Each row is a point on a landscape with many peaks, with its height.
From any point a climber steps to the highest of the 2 points nearest to it. It stops when none of these is higher. Distance is the straight distance between rows; heights are no part of it.
q_586: [192 120 147 142 143  99  79 103  74 128  93 127  86 133 124 152 115 103
  90 151]  height 210
q_347: [146 118 108 117  59 108 125 147  99 140  56  83 110 114 140 109 132 117
 142  75]  height 214
q_255: [140 134 101 121 159 149 180 120  96 144 159 129 119 131 179 122 192  78
 138 118]  height 509
q_722: [ 72 157 128  89 120 190 139 123 167 104 153 126 192  81 127 106 162 104
 163 124]  height 412
q_720: [106 148 111 162 165 148 162 142 157 160 174 153 148 148 132 150 145 153
 129 150]  height 110
q_577: [103 116 133 137 123 136  91 176  86 120 177 156  95 122 201  96  98 111
 121 100]  height 455
q_250: [130 143  71 139 197 119 175 106 181 143 167 158 121 155 148 135 127 101
  93 109]  height 163
q_389: [137 105  48 121 161 121 141 112 123 141 111 151 107 151 177 147 135  85
 102 156]  height 495
q_32: [123 147 141 134 110 126 100  85 122 137  90 146 144 159 123 174 146 175
 137 135]  height 464
q_634: [ 96 136 107 120 146 153 120  71 121 123 102 138 108 165 177 156 178 130
 156 142]  height 383
q_454: [127 120 145 129 186 106 101  79 138  81 100 119  99 140 121 151 125  95
 116 180]  height 270
q_421: [ 85 143 107 153 168 104 150 130 172  64 114 107 101 120 124 100 135  79
 143 153]  height 341
q_346: [130 137 104 101 135 178 165 136 164 135 164 174 186 147 120 100 154  53
 152 137]  height 262
q_197: [122 116 160 126 157 150 163 133 198 152 167 139 188 107  63 109 151  95
 169 129]  height 367
q_442: [ 97 131  99 156 116 112  89 148 183 105 152 183 129  64 124 123  84 107
 103  90]  height 332
q_871: [ 89 151 193 166  90 136 121 159  84 124 127 126 118 114 180 100 108 179
 155 100]  height 361
q_34: [112 121 187 151 133 113 142 124  93 110  66  97 121 133 137 129 144 139
 162 184]  height 466
q_251: [106 107 121 106 174 121 142  86 169  75 103  91  92 152 116 113 130  92
 146 167]  height 307
q_229: [ 96 123 171 153 120  82 141 123 125  87  70 123 148 103 133 120 102 136
 131 158]  height 420
q_966: [129 117 177 111 150 110 198 105 178 148 158 117 198 117  86 114 134 133
 134 106]  height 438
q_140: [118 133 121 114 178 121  86  76 131  97 154 147 137 107 152 134  71 126
  66 147]  height 50
q_929: [164 124 127  87 128 192 128 168 115 153 204 131 149 184 110 109 180  77
 171 121]  height 263
q_676: [142  91  96 112 114 130 114 135  86 167  67 150 147 167 202 129 127  93
 128 159]  height 345
q_512: [ 96 124 120  85 170 125 157  94 200  99 149  92 155 113 107 112 163 108
 140 117]  height 409
q_280: [120 149 101 105 138 146 113  74 119 164  96 125  99 181 119 184 176 178
 143 133]  height 422
q_227: [ 88 174 174 177 175 119 164 113 138 125 142 108 127  86 139 148 161 146
 134 131]  height 232
q_696: [135 165 111 124 105 119  89 107 135 141 117 133 151 153  68 177 119 207
 109 131]  height 519
q_874: [165 128 109 121 104 170 143 211 127 164 208 134 150 169  96 100 147 117
 157 105]  height 331
q_650: [151 109 115 107  96 160 130 157 105 155 143 125  79 218 135  99  81 181
 144 106]  height 264
q_785: [119 115  95 107  89 128  84 164 123  71  99  80  97 114 119 108 136 112
 154 138]  height 298
q_827: [ 74 126  92 126  88 122  78 149 154  79 125 161 152  89 159 113 110 119
 126 123]  height 368
q_460: [104 140 148 176  99 125  77 196 122 121 137 161 149 105 145 118 133 111
 153 120]  height 261
q_299: [132 121 117 107  95  97  84 124 193  91 143 129 136 120  30 145 122 140
 127 113]  height 394
q_765: [125 149 170 170  85 139  71 179 138 132 133 139 126 163  83 148 145 176
 173 137]  height 202
q_58: [141 122 129 119 139 101  74  71 116  96  95 123 153 107 120 113  39 132
  66 161]  height 36
q_841: [ 85 125 133  81 150 164 166  81 146 123 168 100 163  83 152 119 177 121
 148 106]  height 451
q_25: [ 90 146 104 134 130 137 154 115 117 106  81 114 116 143 162 113 155 120
 159 147]  height 417
q_108: [131 161 183 156 190 100 157  70 148 128 139 117 131  93 120 144 146 104
 106 102]  height 213
q_771: [136 121 142  86 112 133 195 117 105 147  97  89 202  94 119 122 176 115
 148 131]  height 585
q_440: [117 151 107 127  43 112  94 164 116 108  90 105 140 113 120 122 158 142
 160  59]  height 200
q_579: [101 145  86 140 103 116 111 151 163  81 143 122  83 103 107 113  81 168
 103 105]  height 265
q_612: [180 100 169 128  94  93 148  82  92 148  71 162 147 140 151 129 102 113
 106  95]  height 150
q_522: [154  88 115 126 159 107 137 104 100 147 101 177 146 156 176 152 114  90
  98 170]  height 407
q_517: [153  56 170  80 102 148  94 153  91 163 125  89 118 135 152 116  68 147
 112 176]  height 259
q_708: [164  77 159  83  92 148 103 116  86 164 106 112 113 175 152 121  99 149
 138 115]  height 286
q_873: [112 166  57 133 121 121 141 139 146 126 124  93  69 127  93 142 105 198
 100  96]  height 247
q_880: [185  99 118 113 129 141 114 157  91 148 164 120  76 185 125 126  97 145
 109 124]  height 234
q_139: [183 111 128 133 112 105 179 141 131 161 131 152 138 180  79 127 108 144
 116 127]  height 128
q_26: [119  98 112  89  98 128  67 113 138  90 109  98 104 118 104 152 138 144
 137 141]  height 272
q_596: [165 136  83 131 127 105  95 104 135 114 104 139  59 176  82 159 133 118
 108 117]  height 222
q_961: [186 140 114 135 147 131 118  96 104 139 138 139  71 188  90 133 107 136
  98 131]  height 203
q_158: [170 138 162 162 102  99 151 158 111 142 133 124 108 149  82 130 139 147
 137  98]  height 154
q_119: [136 108 140 125 121 134 124 144 110 148  88  89 121 157 110 150 139 159
 148 196]  height 419
q_738: [117 120 109 123 177 173 165 122 209 165 178 163 162 134  95 105 136  90
 154 110]  height 315
q_770: [153 124 118 128 131  97 188  75 113 166  81 139 135 128 155 145 131 124
 104  85]  height 131
q_763: [130 116 157 128 157 132  93 101 147 123 183 171 161  93 133 145  96 113
  90 145]  height 66
q_964: [121 155  60 139 189 142 178 104 141 153 142 123  81 173 143 149 126 155
 100 129]  height 143
q_16: [149 115 137  99  67 113  75 105  94 147  59 104  95 142 132 144 129 149
 139  68]  height 228
q_927: [117 141 110 124 177 106 103 100 137 121 132  99 153  80 127 201 140 155
  84 157]  height 306
q_592: [128 135  99 160 120 121 164 177 124 151 179 164 140  96 159 117 114 132
 101  96]  height 618
q_779: [153 159 115 156 142  94 103 121 106 133 104  98 126  90  98 191 128 166
  81 147]  height 278
q_730: [ 76 122 104 123 104 163  65 176 131  98 179 156 109 103 176  92 107 127
 137 118]  height 406
q_340: [105 146 118 137  62 129  65 162 132 113 136 123 120 111 123 146 140 186
 142  77]  height 187
q_404: [183 111 192 129 143 116 169 134 103 115 172  94  79 126  63  96  94 134
 110 135]  height 158
q_109: [177 114 158 152  98  89 108 115 105 122  85 164 116 166 130 139 138  94
 135 101]  height 175
q_731: [142 154 126 139 119 187 153 217 136 152 186 144 157 106  93  91 152  86
 164 114]  height 408
q_747: [108 123 174 148 168 165  94 115 160 151 170 171 165  63 120 154 123 125
 134 125]  height 82
q_672: [148 117  95 104  98 111  77  96 131 135  57 112  72 149 103 156 121 136
 117 127]  height 246
q_394: [102 148 150 158 149 149 133 136 180 147 171 147 153  98  96 138 117 156
 129 124]  height 95
q_842: [139 164 125 118 182  98  99  61 155 114 121  96 159 100  98 158 120 146
  76 113]  height 337
q_475: [ 72 138 184 143 111 116 133 114 105  98 109 123 137  79 170 117  98 172
 127 125]  height 385
q_818: [126 133 163 176  94 124  81 198 112 125 120 149 165 174 131 134 140 139
 172 167]  height 229
q_325: [167 139 129 179 124  78 146 140  80 139  86 152  88 136 170 137 133  97
 111  92]  height 149
q_210: [ 98 145 145 161 185 157 164 119 115 153 182 151 108  98 185 119 174  87
 141 122]  height 492
q_54: [ 81 141 131 116 109 159 161 111 132 141 161 141 170  62 184 107 147 139
 135  76]  height 491
q_683: [ 95 154  86 157 142 126 129 141 139  89 127 132  59 142 147 115 133 122
 139 132]  height 379
q_940: [194  91 207 121 136 119 146 123  78 133 124  98  86 156  98 114 119 120
 133 147]  height 185
q_203: [137 122 115 137  83 113  98 148 171  94 171 153  93  90  83 102  73 127
  97  72]  height 294
q_744: [133 119 122 116 129 153 128 171 100 113 110  97 143 165 126 119 157 111
 170 204]  height 372
q_736: [147 101 121  72 121 190 163 144 119 133 188 150 166 163 147  78 138  87
 148 143]  height 217
q_45: [102 148 102  75  80 182 125 154 141  93 154 118 154 116 117  90 147 123
 158 110]  height 375
q_777: [153  92 151  92 138 115 128  81 110 140 103 118 154  91 143 130  65 130
  73 154]  height 24
q_656: [114 138 112 100 106 123  81 109 172 134 157 139 139 127  61 175 159 168
 138 106]  height 454
q_793: [107 149 104 110  89 159  90 170 142  64 138 130 116 112 129  82 144  71
 160 113]  height 336
q_176: [139  97 125  95  70 112 123 129 164 104 127 134 134 149  64 105 110 141
 146 108]  height 340
q_464: [136 135 108 161 143 150 158 188 141 162 197 160 167  82 126 123 155  94
 127 115]  height 502
q_401: [127  79 189 107 114 122 104 134  91 119  89 115 133 119 145 115  76 145
 120 195]  height 235
q_833: [116 117 117  74 172  98 128  66 187 119 115  98 171 109 111 154 151 130
 113 112]  height 371
q_610: [143 147 139 139 188 102 190  79 172 150 135 144 145 157 121 131 141 103
 112 102]  height 188
q_515: [156 119 105 149 151 101 185 105  83 163  94 156 103 133 198 132 139  86
 103 101]  height 130
q_9: [166 114 205 132 148 132 121 101  64 129 113 114 104 149 123 113  79 143
 112 186]  height 209
q_641: [105 164 138 158 102 137 116 185 144  86 121 139 145 102 106  95 154  79
 172 140]  height 296
q_544: [166  71 129  90  81 129  85 112  98 182  66 133 123 164 182 129  90 108
 110 130]  height 311
q_263: [132 172  85 138 136 119 106  98 107 137  96  89  74 107 108 164 118 181
  87 113]  height 257
q_523: [ 84 152 164 183 173 102 168 148 151 115 134 126 164  96 132 123 145 102
 138 166]  height 251
q_362: [111  98 118 112 145 130 134 147 121 101 142 120 147 115 142 122 129 113
 131 186]  height 322
q_429: [158 133  50 132 165 136 184 134 101 162 119 122  97 161 158 137 182  79
 127 134]  height 613
q_910: [126 133  97 141 178 147 196 146 106 157 162 107 101 150 149 137 144 152
 125 163]  height 127
q_541: [103 154 130 143  97 152 148 152 106 144 137 138 164 122 166 116 158 148
 158 108]  height 541
q_462: [123 123 112 144 120 116 144 163  73 143 133 134 108 115 200 116 101 144
 108 102]  height 520
q_345: [ 96 113 127 138 188 102 156 144 158 106 154 136 182 114 145 125 121  95
 112 190]  height 282
q_582: [139 147 180 178  86 110 120 150 156 142 114 161 150 137  64 135 134 143
 157 114]  height 179
q_436: [105 138  95 143  93 130  90 186 107 117 132 105 114 112 151 144 110 196
 122 128]  height 176
q_511: [106 149 162 162 131 152 168 118 131 154 142 159 124 129 155 102 153 119
 163 102]  height 488
q_438: [115 114 170  97 136 104 196  90 137 129 128  73 178  69 109 124 151 144
 133 102]  height 506
q_287: [134 129  96 141  95 111  94 170 114 143  76 103 103 126 126 149  77 178
  95 165]  height 162
q_948: [141 134 164 135 147 105  94  67 103 122  48 102 108 116 127 155 111 125
 103 174]  height 237
q_344: [144  92 133  81  92 151 148 138 132 123 160 114  96 171  91  80 105 160
 150 113]  height 297

For each start below, name the point where the climber stops.
q_579: q_592
q_586: q_25
q_139: q_696
q_140: q_34
q_9: q_429
q_777: q_429
q_610: q_34

Call two points neighbours if one is among the 2 nearest of the other. Go from one point of each pair to the other, from neighbour to neighbour, staying as high as possible. Name the lowest point that can't be avoided.
q_592, q_25: q_961
q_592, q_34: q_873
q_34, q_841: q_871
q_429, q_541: q_511
q_25, q_696: q_634
